Each row is a point on a landscape with many valleys, with its height.
From any point a ball rolls to the lowest of the 2 points nearest to it. It stops when none of these is lower. Distance is the straight distance between rows; heights are no part of it.
(144) (h 35.5): [ 41.1   3.0  17.1 -19.9  21.4  12.0  25.6  18.4  22.0  52.2  18.0  50.1
  17.2 -30.9  29.8  14.6 -59.8  16.9 -29.7  -5.8   6.2   7.4 -14.7   5.8
  -4.5   1.2]
(532) (h 34.2): [ 24.0   7.5  42.0  10.5 -14.5 -16.8  36.2 -12.1  17.2   9.8 -24.6  -8.6
  20.1  11.7  43.4 -13.5  49.5  10.9 -31.5  17.5  54.6  -5.5 -45.6  28.2
  31.2 -13.2]
(110) (h 46.8): [-43.7 -21.9   5.7  31.5 -17.1  59.7  -6.6  12.5  -3.8 -13.9  22.0  45.6
 -10.0 -11.3  14.6 -79.6  30.3  -4.9  -4.4  41.7   2.3  35.0  -8.7   4.1
   8.5   1.1]
(520) (h 66.5): [-32.1   4.6   1.9  37.9  -7.5 -13.2  16.4  -8.0 -23.7 -59.9 -15.8 -21.1
  16.8   1.8 -34.0  -0.1  -0.8 -14.1  54.4 -23.4  20.8   0.2   8.5  40.6
  17.7  38.4]
(29) (h 72.7): [-10.6  44.1  14.8  17.8 -15.6  18.7  19.6  25.4  31.9  11.6  -7.5  49.9
  14.2 -43.9 -20.7 -52.8 -13.7 -29.0   9.5 -41.7  41.6  26.5 -23.3  29.0
   2.7   2.5]
(113) (h 14.4): [-22.2  22.0   8.9  -1.4  17.7  -5.9   5.8 -16.3  -5.2  13.6   6.7 -10.3
  -1.9  -3.6  -1.1 -21.7  54.9  13.7  -4.1  37.1   4.4  73.3  -6.4  15.3
  25.8   3.2]
(923) (h 64.6): [  6.0 -34.5   3.4  17.6  -4.3  19.2 -15.0  22.2 -19.9  13.4  12.7  -3.1
 -21.4   2.4   0.0 -13.0 -49.5 -30.4  -3.3 -12.1 -24.0 -67.3  44.2 -22.8
 -33.8 -46.7]
(302) (h 46.5): [-34.4  -5.2 -30.5   8.5  41.2 -22.8  23.2 -34.1  16.4 -65.2  33.1 -26.5
  19.5  40.1   6.1  33.0  32.1  15.4  46.5  15.3  -0.9 -13.5   3.2   1.7
  11.2  17.6]
(488) (h 32.8): [-46.7   3.5  47.2  -4.6  21.5 -31.3   7.7   0.8  -6.6  22.0  21.0  -1.3
 -17.0   2.9   0.2  -6.2  45.3   5.6   0.7 -18.2  28.6  15.0  -4.8  -1.1
 -33.8  39.7]
(343) (h 39.3): [ 14.7 -34.7 -23.6  -9.7  49.7  51.3  -4.5 -16.5 -29.2  70.9 -10.3 -21.1
 -28.6   1.0  -0.7   7.1 -39.7 -19.9  27.8 -54.3 -18.0 -19.5   5.3 -42.9
 -34.9  -9.8]
(933) (h 42.4): [ 37.6 -17.4 -18.2  -1.4 -12.0  10.9   0.1  22.7  36.1  53.8  25.4 -14.0
   1.9  -8.3  35.3  17.3 -50.5  38.7 -15.7 -28.2  -4.7 -11.7  -6.9 -33.7
   4.5 -24.0]
(929) (h 51.3): [-15.4   2.1 -44.4   7.8  28.2 -24.3  16.4 -37.2   5.3 -49.8  -0.2  -6.4
  52.0  26.0 -15.1  12.1  17.9  -1.8  30.2  -5.5  -8.8   0.7  -3.2 -17.9
  18.9  -7.1]
(108) (h 21.7): [ 40.4   3.5 -23.0   6.7  14.3  36.9  -3.9  -8.1 -16.5  47.6 -40.3 -56.6
 -57.5  -7.3   8.7   0.9 -30.7 -34.8  -1.6 -32.0  -1.5 -74.4  -0.8 -39.8
 -27.0 -29.4]
(399) (h 5.6): [ 15.0  25.2  45.0   6.1 -37.6 -49.1  -2.8  27.0  32.3 -24.4  -3.9  33.6
  26.9 -11.3   1.2   8.7 -13.1   8.4  -8.5 -13.0   5.8 -23.8 -20.6  15.8
 -25.5  42.3]
(350) (h 77.6): [ 22.3  21.5 -22.1  57.0 -76.7  35.9  -1.6  45.2  38.0 -10.4 -19.0 -18.9
 -20.2 -15.3  12.2   8.7 -11.4 -15.2  36.0  11.7  14.7  -9.6 -10.8   7.5
   1.2  67.4]
(130) (h 55.7): [ 16.9  68.4   4.0  19.1 -34.2 -17.4 -16.2   6.5  13.9 -21.2 -50.3  -6.8
   4.3 -20.7 -51.9   0.2 -19.7 -37.6  26.2 -36.4 -16.7 -19.6 -24.5  -3.3
 -15.5   9.9]
(1086) (h 22.9): [ 55.4  -2.6 -28.4 -64.6  17.7  29.4   6.8 -35.1 -25.8  24.2 -21.6 -44.4
  -8.4  -2.1 -46.6  22.4  -9.3   3.5  11.4 -26.3  32.1 -14.9  49.0  -5.5
  -6.1 -39.0]
(797) (h 64.7): [-18.0  40.5  -1.4   8.3 -49.7  41.8  14.1  44.6  56.5  28.9 -18.9  54.9
 -18.5 -32.6 -46.4 -20.4 -15.7 -53.9  40.2 -30.3   3.9   9.4 -10.8 -15.1
  -6.7  25.1]
(1033) (h 46.4): [ 12.4  22.6 -22.7   8.4  -4.5   4.7 -14.6  22.5   9.8  41.3   5.4 -27.6
   9.9 -22.0  -3.1   0.6 -33.9   3.8 -19.7   5.9 -37.3  23.6   6.1 -17.5
  10.5 -39.1]
(594) (h 79.4): [-31.9 -24.7  43.5  23.0 -28.1  -3.3  33.0  15.6  14.1 -42.4  11.5  18.7
 -10.3   1.0  27.9 -32.8  38.9  16.7  14.5 -10.0  54.8  11.0 -19.9  51.6
  37.8  31.9]
(224) (h 56.2): [ 45.5 -43.9 -36.3 -29.9  41.8   7.4   7.3  -0.3  -8.6   8.6  -4.2 -30.6
 -34.7 -11.7  15.6  20.4 -78.7  -7.4   8.6 -23.7   3.7 -58.7 -30.3   1.6
   1.1 -50.5]
(396) (h 29.9): [-27.5 -24.7  12.1   1.8   5.0 -34.3 -48.2  22.6 -31.2 -35.8 -13.0   1.0
   1.4 -12.5 -22.4  -5.1 -22.3 -34.8   7.1 -28.7 -55.2  -5.4  21.4   5.7
  -8.6 -13.6]
(1101) (h 26.6): [ 18.0 -16.6 -26.6  -8.2  11.4 -39.5  -8.5  -1.7  12.3 -35.9  16.5   7.3
  32.9  21.1  15.8  22.0  -9.8  38.4  -3.7  20.5 -15.3  24.0  -8.8  24.0
  27.1   3.2]
(673) (h 68.5): [-22.8  35.9  22.7   4.6 -57.6  25.6  -5.6  39.6  53.7  25.3 -13.8  48.1
 -22.6 -33.1 -27.7 -48.5  16.2 -37.2  12.5 -31.1  37.9  21.8 -25.0   8.5
 -12.7  24.8]
(49) (h 51.7): [ 10.0   8.3 -12.6  40.3  -9.6  11.1  -8.1  -0.1 -28.6 -23.8  24.2  -6.2
  23.1   4.3   2.8 -10.5 -15.9  23.8 -15.2  42.9  12.9   2.2  -0.3  45.2
  -3.1   3.1]
(562) (h 34.3): [ 24.1  -9.5 -34.5 -66.2  19.3  22.1 -14.7 -39.3 -20.4 -18.7 -24.4 -36.3
   0.8   3.9 -53.1  34.6  43.8   0.4  36.5  -3.8  12.0  -6.0  60.5 -17.4
  19.5 -33.7]
(333) (h 51.0): [ 49.7 -33.5 -40.5 -19.3  11.4   1.1 -10.6  17.7  24.3  23.6  24.8 -22.5
 -13.1   3.7  26.8  33.4 -77.3  31.4  -6.6 -24.5   5.3 -29.3 -19.3  -8.4
  -7.0 -43.4]
(1041) (h 47.3): [ -4.3   4.8 -15.5 -23.7  10.9 -50.1 -14.8 -36.7 -10.4  37.7 -39.4  -2.4
  -6.2  24.4 -36.6  31.6  33.9 -19.4   8.5 -58.5   3.8  -2.8  26.6 -31.9
   7.4 -22.7]
(543) (h 27.5): [-38.4 -16.3 -11.3  14.0 -16.7  42.1 -16.3   2.3  -8.3  34.6  34.3   8.7
 -17.3   7.6  11.6 -23.9  32.8   6.8 -22.0  47.6 -15.4  21.4   2.2 -48.1
  -8.0 -11.3]
(185) (h 20.1): [ 15.9   0.6   5.7  28.1   8.4 -43.3  -7.0   1.4  -4.7 -24.0  -1.6  -6.1
  24.0  -0.6  31.7   7.7  -6.6  23.5   0.3  25.6 -15.8  35.4 -22.6  40.0
  40.7  32.9]
(730) (h 55.0): [-16.3 -17.6 -46.5 -40.3  11.7 -19.2   8.7 -33.1  26.1 -37.8   0.2   7.3
  39.0  14.7 -17.2  13.6   3.4  10.5  24.9 -28.1 -25.3  20.6  -1.5 -65.4
  13.3 -22.3]
(149) (h 24.9): [-12.5 -14.9  27.4  10.5  -6.0 -49.4 -40.6  40.8  -8.8 -28.8   6.5  11.7
  16.3 -17.2   3.8   4.7 -29.9  -4.7 -12.1   6.6 -39.3   8.9  12.8  28.2
  -5.7  15.0]
(382) (h 39.4): [ 34.9  13.5  37.5  46.0 -30.3  -1.9  12.2  -4.9  -8.9   5.4 -14.7   6.9
  11.7  15.3  46.8  -1.9  13.7   4.7 -14.8  39.2  46.2 -11.6 -53.9  33.5
  42.5   8.2]
(624) (h 42.2): [ -3.8   4.0 -45.7  -3.0  33.6  25.8  -1.3 -41.2 -45.1 -32.5 -39.6   1.3
  -5.1  19.4 -28.7  -5.8  -0.8  -0.3  -1.8  -8.1 -51.5  -3.0  -1.9 -40.1
  13.9 -34.8]
(846) (h 72.9): [ -5.2 -12.1 -10.4  42.9 -55.2  -2.1 -32.7  43.8   4.4 -28.6   6.8 -19.6
  -0.6  -6.5   9.5   0.4 -42.8 -12.8   8.5  -8.3   0.2 -39.8  11.8  17.7
  -5.7   3.0]
(533) (h 29.2): [-36.7  23.9 -22.5 -19.8  14.5 -22.9  15.9 -45.3  12.2 -13.4  12.6 -28.7
  -2.0  24.1 -30.5  11.4  67.5  -1.1  23.6  43.4   4.1  36.5  38.0 -14.2
  23.0 -19.3]
(22) (h 53.3): [ 25.0 -10.2 -32.1 -18.0  -7.3  47.2  -9.4  20.7   8.8  19.9  22.3  -2.8
   0.1 -25.7   8.3  14.3 -42.1  24.9 -12.2  37.8 -48.9  34.9  15.8 -24.6
  20.6 -43.9]
(810) (h 76.9): [-36.1  -7.4  32.1  12.0 -47.9  14.0  28.0  16.9  14.6 -26.1  -2.4  11.7
 -17.6   9.1   7.0  -7.9 -14.5  12.1  13.4   9.8  63.7   4.0 -11.5  62.6
  11.1  67.0]
(1077) (h 68.8): [  1.4 -33.3 -10.6  26.4 -41.5  21.7 -17.4  54.2 -12.6 -23.8  -7.5  -6.6
 -24.4 -13.5   5.2   1.4 -48.1 -47.9  18.5 -30.6 -17.3 -66.4  35.0  -9.7
  -8.3 -21.0]
(279) (h 34.6): [-29.6   0.8  -6.9 -21.1 -20.7  51.8   6.6 -19.5   5.8   2.5  18.5  30.4
 -10.6   4.9  25.6 -44.6  21.8  15.9 -43.5  67.2   0.3  30.8  -2.6 -46.5
 -12.3 -26.3]
(5) (h 22.8): [  8.7 -14.5  45.6 -20.2   1.7  27.0 -23.5  29.6 -10.8  51.1   6.5  32.3
 -16.9 -20.3  18.4  17.7  -5.2 -15.4 -37.0  34.3 -12.4  -0.3  20.6   1.5
 -48.7  50.2]
(210) (h 50.9): [  2.3 -18.9 -35.4 -58.4   5.0 -14.3  -3.1 -38.2  -9.9   1.3 -22.9  -2.5
  -2.2  24.1 -41.9  18.7  17.7   8.6  23.2 -54.4 -29.4   1.1  28.3 -64.4
  25.3 -43.1]
(595) (h 28.5): [ 53.2  -6.9  39.8 -19.6  -4.5  14.0   0.7  21.5  19.3  33.8 -11.6  57.4
  17.6 -14.7  37.8  35.1 -36.6 -10.9 -30.3   9.9 -19.4 -15.2 -41.3   6.5
  -7.5  43.4]
(849) (h 42.8): [  7.0  20.2  -3.0   1.5  33.1 -26.1  13.3 -22.8 -33.2  17.3 -40.6  37.4
  -3.4  17.5 -22.6   3.4  11.0 -14.0  -4.5 -69.5  -7.8 -35.4  32.4 -15.2
  15.8 -25.9]
(239) (h 17.4): [  4.9 -10.2  40.2  27.1 -39.6 -33.2 -28.7  39.5   3.6 -33.5   1.7  49.0
  10.2  -4.7  30.9  11.3 -35.2   5.4  -0.3   7.6  -3.0 -12.4 -12.3  42.6
  20.9  42.6]
(626) (h 40.4): [  8.4 -45.6   5.3 -56.2  32.1  41.1  26.1   6.0  -3.0  32.6  44.1  51.7
  17.7  -7.7   9.6  -4.4 -20.3  31.2 -28.9   8.0   7.3  30.9   0.9  -3.4
  -0.2  -8.5]
(1131) (h 61.3): [ 10.2 -30.8 -14.7  -6.5   1.4  22.1 -32.0  40.7 -20.7  12.5  24.7 -17.1
 -26.5 -10.6   5.8   0.4 -37.1 -29.9 -28.3  35.3 -35.7 -33.1  48.2  -6.7
 -39.8 -42.1]
(720) (h 51.8): [-17.4   4.9 -10.5  24.1  10.1  40.0   4.3 -11.6   1.0   5.8  12.1  26.8
   9.6 -11.9  10.6 -64.2  25.6   0.5 -13.1  41.5  -8.6  59.1 -31.2   6.0
  16.4  -4.9]
(762) (h 35.6): [-11.8 -63.3   9.9 -58.1  16.5   0.8   9.0  -4.7   5.5 -13.5  30.4  58.2
  30.5  15.8  23.2   8.8   9.0  37.1 -17.6  19.1  -5.4  23.3  -4.6  -3.5
  11.8   9.7]
(844) (h 15.2): [ 16.8  27.3  40.4  -5.6 -32.9 -47.9  -9.0  31.9  29.5  17.4 -16.9  10.3
  21.9 -11.2  12.3   6.1 -11.9   6.0 -44.1   7.2 -12.4 -10.2  -6.9   0.4
  -4.7  17.6]
(1138) (h 31.8): [ -8.5 -47.5  11.7  -9.6  10.3 -39.6  -2.4   6.7   3.1 -32.7  29.8  40.8
  31.9  33.3  35.0  20.0  12.8  36.3 -11.7   7.8  -6.8  11.9 -21.1  11.7
  23.6  17.2]
(296) (h 41.9): [-25.0 -20.2   6.7   3.5  26.4 -30.4   8.0 -14.1 -11.3 -44.8  43.8 -30.0
 -15.8  30.2  33.0  37.0  23.0  44.1  21.0  -2.2 -14.7   5.1 -14.8  16.4
   2.9  31.1]
(830) (h 43.6): [ -9.1  -0.5 -14.3  13.9 -12.5  34.8  20.5 -10.3   0.0 -12.8  42.7  42.7
  15.8   4.6   7.8 -47.7 -14.4  19.2 -29.8  43.3  10.6   3.5  -1.9  -8.0
  -7.1 -41.6]
(1067) (h 26.5): [-13.7   6.6  11.8   5.7 -18.2 -31.0  16.0  -2.5  29.4  15.0  11.6 -12.6
  22.1  19.8  11.0 -26.1  47.5  27.1 -24.0   4.7  42.6  -4.4 -20.3 -10.0
   8.4 -15.4]
(702) (h 50.8): [ 20.1  30.9  -1.5   2.5  -3.7 -39.4 -10.6  -2.9   7.6 -43.0 -40.2 -42.9
  -1.9  -3.8 -26.3  20.3 -11.9 -22.8   8.0 -22.9   6.0 -43.0 -24.9  20.3
 -36.7  14.2]
(536) (h 57.9): [  3.0 -27.0 -43.3  10.5  -0.3  41.2 -31.3  19.5  -5.4  -5.7  36.4  -6.5
 -12.7  -9.3  22.7   6.7 -27.4  -3.2 -13.3  51.3 -56.5  10.0  17.3 -25.2
 -18.6 -25.0]
(919) (h 32.5): [ -3.1 -46.4 -14.2 -22.3  30.6  40.8  -9.5 -10.6 -14.5  68.1  29.9  -3.1
   0.3  12.7   0.6   0.8 -28.8   7.7   3.3 -41.3  -5.1  11.4   0.3 -35.2
 -40.6  13.7]
(106) (h 43.1): [  9.1 -19.0   9.5 -12.1  46.0  17.9  34.5   8.3   2.8  43.5  44.2  45.7
  24.4 -11.4   2.2  -6.2 -44.0   8.8 -12.8 -19.3  20.4  11.4 -15.4   2.8
 -25.4 -12.6]
(220) (h 48.7): [ 33.6 -20.8 -38.3 -10.4  49.9  20.2   8.7 -20.7 -43.5 -21.1 -10.3 -18.4
   0.2   6.0  -9.2  17.6 -54.6  -6.7  -1.0 -13.6  -1.6 -34.7 -14.9  20.9
 -12.0 -40.3]
(1141) (h 28.2): [-21.4  14.1  22.3 -37.4  38.5 -41.8  23.4  -0.3  22.9   8.2  14.0 -19.0
   5.4   0.7  -0.3  46.4  40.6   1.3  16.4 -14.8  11.0  13.5  13.9  14.0
 -16.4  53.0]
(1094) (h 45.3): [  5.4  18.4  16.0  58.4 -32.0  12.2   8.4  -1.5 -10.6   3.2   7.7 -11.2
   7.1  -8.6  20.0 -38.0  17.7  17.7 -12.9  43.6  35.4   4.3 -21.6  38.5
  28.5  19.5]
(268) (h 81.1): [ -4.2   9.1  49.4  16.6  11.7  -6.4  35.3   4.6  28.9 -35.0 -12.1  15.4
   4.0  -6.9  38.0 -40.2  66.4  -6.4   6.5 -16.1  50.0  11.1 -21.0  58.6
  19.8  22.6]
(1098) (h 41.1): [ 19.2 -14.1 -49.2  -2.1  11.9  26.5  -6.7 -23.5 -23.1 -18.1   4.5 -49.0
   6.7  20.4 -12.5   7.8 -30.9  12.0 -14.6  32.4  -1.5 -13.3   0.0   8.7
 -12.2 -46.9]
(43) (h 24.8): [  9.6  -0.9 -12.4  -7.2  31.7  48.8 -14.2  22.6  -6.0  79.0  16.6   4.3
 -15.0 -25.2   4.3  17.0 -26.2 -22.2  -3.7 -11.4 -17.9  16.7  15.2 -18.9
 -42.5  13.8]
(407) (h 75.7): [  6.1  23.3  16.3  54.3 -71.6   2.5 -23.6  45.8  19.7  -7.0 -13.6 -10.9
  -2.9 -15.7  17.8   0.0  -9.2   3.2  -1.6  18.0   3.7 -21.4   5.2   8.2
   0.9  44.8]
(83) (h 37.4): [  9.5  19.1  -3.3 -21.2  43.9   0.5   2.6 -37.4 -50.3  43.4 -36.3  40.7
 -22.7   4.6 -45.5  19.7  -3.8 -22.5 -12.1 -32.0  -5.4   4.5  37.8   1.0
   1.0 -35.0]
(552) (h 74.5): [-12.3  30.1  58.5  14.6 -22.5   3.3  20.4  10.1 -11.6 -27.2   8.7   3.6
 -20.9 -11.1  12.2   2.2  13.1  15.1   2.3  27.1  29.4  -6.8  -8.1  55.7
 -14.4  67.2]
(82) (h 27.0): [-10.8 -11.4  43.9 -34.0  14.6  -1.7 -15.9   1.1 -17.2  38.9  12.5  11.4
 -13.2   1.7 -14.4   4.6  -6.5  -8.3 -23.3  12.3   8.5  -2.4  28.3  10.9
 -73.8  36.7]
(506) (h 13.6): [-10.0  -3.7  36.3   8.0 -24.1 -10.8  10.4 -24.2  -7.6  -3.3  -7.6 -26.0
  -3.2   9.2  28.3 -12.0  33.0  22.7 -12.6  71.2 -26.1  36.3 -19.8  -7.1
  67.7  -7.3]
(739) (h 72.3): [ -6.2  44.9  38.8   3.5   2.7 -35.1   6.8  -0.2  -7.4 -50.5   1.4 -24.4
 -12.9  -7.7 -11.9  15.1   0.4  -8.4  17.9  24.9   9.8  -2.5  19.1  57.2
 -32.9  46.2]
(937) (h 35.7): [ -9.4  16.4 -23.4 -56.7  -6.1   4.8  -9.6 -35.4  -3.6 -32.5   1.5 -36.0
   0.6   8.1 -48.0  26.1  38.3  10.6  23.5  45.8  -4.2  34.2  62.2 -19.5
  10.1 -32.6]
(794) (h 23.5): [ 32.3 -19.8  33.0 -27.3  13.2 -13.0   1.5   5.7  -3.9   5.4  -0.6  39.9
  19.0   5.0  29.5  36.7 -11.1  12.8 -26.5  11.7  18.1   1.5 -23.8  41.2
 -10.0  48.6]
(260) (h 38.7): [ -3.6   1.6 -12.6 -12.6   4.8   5.3   3.3  -7.1  -3.4  39.6  15.0  -5.1
   3.4   3.1 -27.2   2.2 -29.7   4.5 -13.3 -12.9 -20.5   4.1  16.4 -38.7
   4.4 -58.5]
(409) (h 21.9): [-58.3  15.9   9.2  -6.7  20.1 -43.3   3.1 -18.4   7.5  -6.2  16.7   7.5
  -5.4  12.4 -18.3 -16.1  56.2   0.4  12.5  13.8  -8.9  58.4   9.2  -4.5
  10.7 -13.9]
(661) (h 34.1): [-70.9 -22.0  -2.5  22.2   0.2  35.8 -15.9 -14.8 -10.2  16.9  34.9   5.6
 -24.5  16.0  -6.9 -43.8  52.7   8.4   4.1   4.1  15.4  21.0 -22.9 -45.4
 -29.6   1.1]
(575) (h 53.2): [  7.9   8.3 -19.6  27.6 -11.0   0.2  11.4  -4.4 -17.0 -46.1  42.7  38.8
  34.2  17.5 -11.3 -27.4 -52.9  11.0  -4.6  33.0   7.2  -2.7   8.8  35.6
  10.0 -28.2]
(1061) (h 59.3): [ -7.6  20.3  -2.2  25.1 -36.1   7.1 -21.3  25.6  -6.6 -33.7 -68.0 -12.0
 -19.5 -21.6 -38.1  -0.3 -25.1 -46.8  28.4 -54.9 -17.3 -35.1  -4.5  -5.7
   3.1  19.9]
(1000) (h 33.2): [ 28.2 -15.5 -29.0  34.0  15.6  50.3  -7.1  -0.5 -20.4  43.5  -2.4 -39.1
 -28.6   3.2  15.9   4.1 -26.1 -31.1  16.4 -37.8   1.6 -57.4   4.7 -46.5
 -53.3   4.4]
(463) (h 23.7): [ 15.4 -15.5   5.5 -42.2  33.1 -15.5  21.3  -3.9  32.2   3.1   9.5 -12.7
  27.2   1.0  19.5  54.8  33.3  21.2   6.5  -9.6  32.1  14.1   4.5  29.6
  12.0  56.4]
(912) (h 80.9): [ 19.6  22.8  31.6   8.6  -5.7 -20.7  28.2  13.6  34.5 -19.4 -13.8  45.0
  32.7 -19.3  22.7 -29.8  23.8  -9.9  -7.4  -2.2  45.7  10.1 -25.3  57.6
  17.1  34.2]
(412) (h 19.3): [ 12.5 -12.1 -38.7 -32.0   2.0   4.3  20.1 -26.8  29.4 -20.2  19.7 -25.1
  36.1  27.6   1.8  28.2  35.7  47.0   6.9  19.4  34.1   8.3   7.6  -9.5
  14.2   1.1]
(725) (h 62.9): [-12.2  -3.0 -11.3  34.1 -10.4   8.5 -11.3   6.8 -35.0 -46.4 -46.1 -12.3
   4.1 -10.8 -28.7 -10.3 -34.0 -26.0  33.4 -33.1  -9.8 -10.6  10.4  31.7
  20.5  13.2]
(740) (h 13.3): [ -1.7   8.1  22.3  45.1  10.3 -33.1  -2.2 -20.4   2.6 -22.1   6.4 -17.9
   4.8 -20.6  12.7 -35.1  18.6  15.5  15.5  33.7 -35.9  56.3 -20.8  17.6
  64.0  38.0]
(631) (h 23.6): [ 23.7  21.1  14.8  24.2 -45.0 -21.8 -11.2  39.5  39.7  47.5   2.4  10.8
   8.6 -17.8  31.6  -5.6  -8.0   4.4 -31.4 -22.3  -7.8 -27.7 -24.0 -40.6
  -9.7  16.5]
(20) (h 5.5): [  1.3 -21.7 -25.9 -48.4  -3.9  -0.9  30.6 -31.9  50.6 -34.8  12.3  16.9
  29.3  21.3  35.4  12.6  61.1  35.9   3.2  33.8  33.8  14.4 -10.4 -15.5
  49.4   3.8]
(930) (h 34.4): [-23.7 -25.2 -19.2   7.4  16.7   3.6 -41.4  10.5 -52.6 -25.5 -42.5  -5.1
 -33.4  -7.3 -15.5 -12.7  -2.6 -30.3  -5.1 -25.8 -65.9 -30.0   6.6 -17.0
  11.8 -35.7]
(914) (h 59.8): [  8.8  67.5   0.3  25.9 -43.3  11.3 -10.3  12.0  22.5  19.7 -33.6  44.0
 -16.3 -31.8 -56.8   0.2 -17.4 -48.6  33.9 -43.3 -23.5 -12.1 -18.4 -23.4
 -16.1   4.6]
(1128) (h 40.5): [-63.3  -9.1  18.3  17.4   0.4  29.8   7.0 -10.0  -1.3 -32.2  23.8  20.3
 -16.6   5.6  -6.1 -70.5  63.8   7.7  15.7  12.6  21.5  36.6 -12.2  10.8
  -7.0  -6.9]
(252) (h 6.5): [-15.0  21.3  32.0   7.4  10.3 -40.4  11.8 -28.4   9.9  -5.9  -3.4 -22.0
  -6.9  -6.3  11.5 -40.3  56.1   8.5   2.5  42.8 -21.3  70.6  -8.4   6.4
  71.6   6.4]
(345) (h 35.2): [ 25.9  24.2 -25.3  48.7  -8.6  31.6  -2.3  -3.7 -29.4  18.0 -35.6 -44.3
 -20.8   1.1  -7.1  -7.2 -22.5 -15.9  -8.7 -24.7   0.0 -67.9   1.0 -29.3
  -0.7 -50.9]
(26) (h 77.5): [  5.4  36.1   5.2  12.8   7.2 -25.4  35.9  22.2  27.5  -9.1  13.5  44.7
  49.6 -22.9   0.8 -54.1  -3.8 -15.5  -5.9 -24.6  33.7  17.6  -2.2  38.4
  13.4 -23.9]
(1049) (h 16.5): [-28.6  -9.9   4.3 -19.8  -0.5 -31.8  28.4 -22.5  49.2 -31.3   6.7   2.2
  22.1  23.1  38.7 -19.4  72.0  31.4  -2.6  13.0  12.3  18.5 -22.0 -23.4
  35.2  -9.6]
(837) (h 20.3): [-20.0 -18.9   1.2  19.4 -26.7  18.5 -14.7  -3.9  -6.0  11.8  15.4 -33.1
 -16.1  14.6  33.9   9.2  26.5  38.4 -20.2  56.9 -25.8  13.7 -15.0 -33.8
  19.8   2.7]
(319) (h 52.5): [  3.3  28.1  26.4 -27.7   6.1 -51.3 -11.7 -18.2   5.3 -25.6 -49.7 -43.5
 -28.0  12.6 -35.9  29.3  17.8 -30.4  14.8 -30.3  -1.9 -44.6  -6.7  -9.0
 -48.2  12.9]
(1143) (h 31.9): [ 24.2   7.7 -51.3 -19.8   3.0   6.5  12.2 -33.3  -2.0 -12.4   1.1 -63.0
  32.8  21.7 -22.5  23.9   6.3  30.3  -1.8  24.5  18.4   8.3   8.5   2.9
   0.8 -31.1]
(95) (h 32.0): [-12.6  -2.9  26.2 -22.8  25.8  -0.8 -22.4 -10.5 -48.2  33.9  -6.7  25.9
 -15.5   7.3 -44.1   6.0 -20.9 -41.8 -16.7 -17.3  -4.3  -3.2  41.2   3.7
 -46.7  -8.6]
(1080) (h 38.1): [ -3.9 -22.6 -34.8 -36.4  26.0  15.9 -28.7 -25.7 -57.4   0.5 -52.4 -14.4
 -52.2   1.5 -24.3  -0.4   9.2  -5.3 -16.2  -8.5 -55.6  -9.1  14.9 -26.3
  15.7 -51.4]
(186) (h 44.9): [ 19.7  35.7 -16.5  24.4 -13.1  -5.1 -16.0  -8.7  -7.7  11.3 -34.4 -52.3
  -4.1   1.0 -18.6  12.6 -17.3 -15.7  -8.8 -31.6   9.7 -42.6 -20.5 -15.6
 -34.6 -13.6]
(771) (h 18.0): [ 35.1 -14.5   6.6 -39.0  38.5 -39.5  -5.8   9.4  13.5 -25.1   6.5  12.4
  20.7  20.0  30.5  62.9  -4.1  20.5   2.2  -0.3  14.9   5.2  -8.3  56.2
  -0.7  57.1]
(502) (h 32.6): [  9.0  -0.8  -7.8  36.2 -17.3  -4.9   5.8  43.9  38.9  59.8  30.3  17.9
   5.4 -15.2  45.8 -11.0 -17.4  10.2 -16.2 -27.5 -16.2 -22.1  -5.5 -51.6
   8.4 -22.7]
(251) (h 50.0): [ -7.5  34.0  11.9  -8.4  10.9 -56.2  -4.9 -39.7   1.7  23.1 -41.5 -22.2
 -20.9  23.0 -37.0  43.4  37.7 -25.3  20.1 -40.7  19.6 -12.7  12.4 -15.6
 -25.8  10.6]
(496) (h 30.1): [-30.6  12.8 -17.7 -14.5  -8.7 -17.4  -3.3 -19.3  -4.3  19.8   9.4  14.7
   7.2  16.1 -30.5 -15.3  25.2   0.7  -9.3   9.9   0.6  30.9   6.6 -38.4
   1.9 -48.8]
(243) (h 3.9): [ 51.7   0.5 -19.0 -55.7  18.8  30.6  -2.5 -34.4 -23.0  52.1 -57.2 -52.4
 -46.6  -3.5 -23.1  11.3 -31.6 -11.7  -1.0 -36.8  10.0 -37.3   5.7 -21.2
 -19.2 -26.6]
(111) (h 69.9): [-24.7  26.2  14.2  20.3  24.1 -45.2   5.8  -8.5 -22.2 -69.7   4.0 -44.1
   1.0   4.4 -12.8  11.8  11.6 -23.4  40.0  14.6  -8.7  -5.3  43.1  52.2
   8.5  18.5]
(426) (h 16.4): [ 23.9 -11.2   5.7  -0.2   8.5  33.9  -3.5  43.7  -8.3  63.2  24.1  18.1
 -12.9 -24.0  31.1  11.4 -17.8 -16.9 -32.8  24.5 -27.2   4.3  37.9 -12.2
 -24.2   3.9]
(620) (h 37.7): [-50.4 -10.4  20.8  30.5  -0.5 -11.4  -1.7   1.2 -26.7 -24.2  31.7 -20.5
  -9.8   4.8   0.8   1.4  17.1  22.8  18.2   1.2  -3.0  13.5  -0.2  13.9
 -17.2  28.2]

Call two points neighbours if one is among the 2 nearest of the other. Go from one point of each pair to the other, from neighbour to neighbour, staying as low as possible. Name the highest point that can't be avoided.
(543) and (399) => (224)
(252) and (108) => (937)
(771) and (543) => (106)
(771) and (20) => (575)
(243) and (426) => (343)

Two balls start at each pair of points below. Name the first point that both come to, or write -.
(1080) and (1033) => -
(923) and (224) => -
(594) and (26) => (130)
(912) and (268) => (130)

Write out the way that a ball takes from each point below.
(407) => (846) (1077) (923) (1131) (536) (22) (1033) (260) (496) (409) (113) (252)
(350) => (846) (1077) (923) (1131) (536) (22) (1033) (260) (496) (409) (113) (252)
(849) => (83) (95) (82) (5) (426)
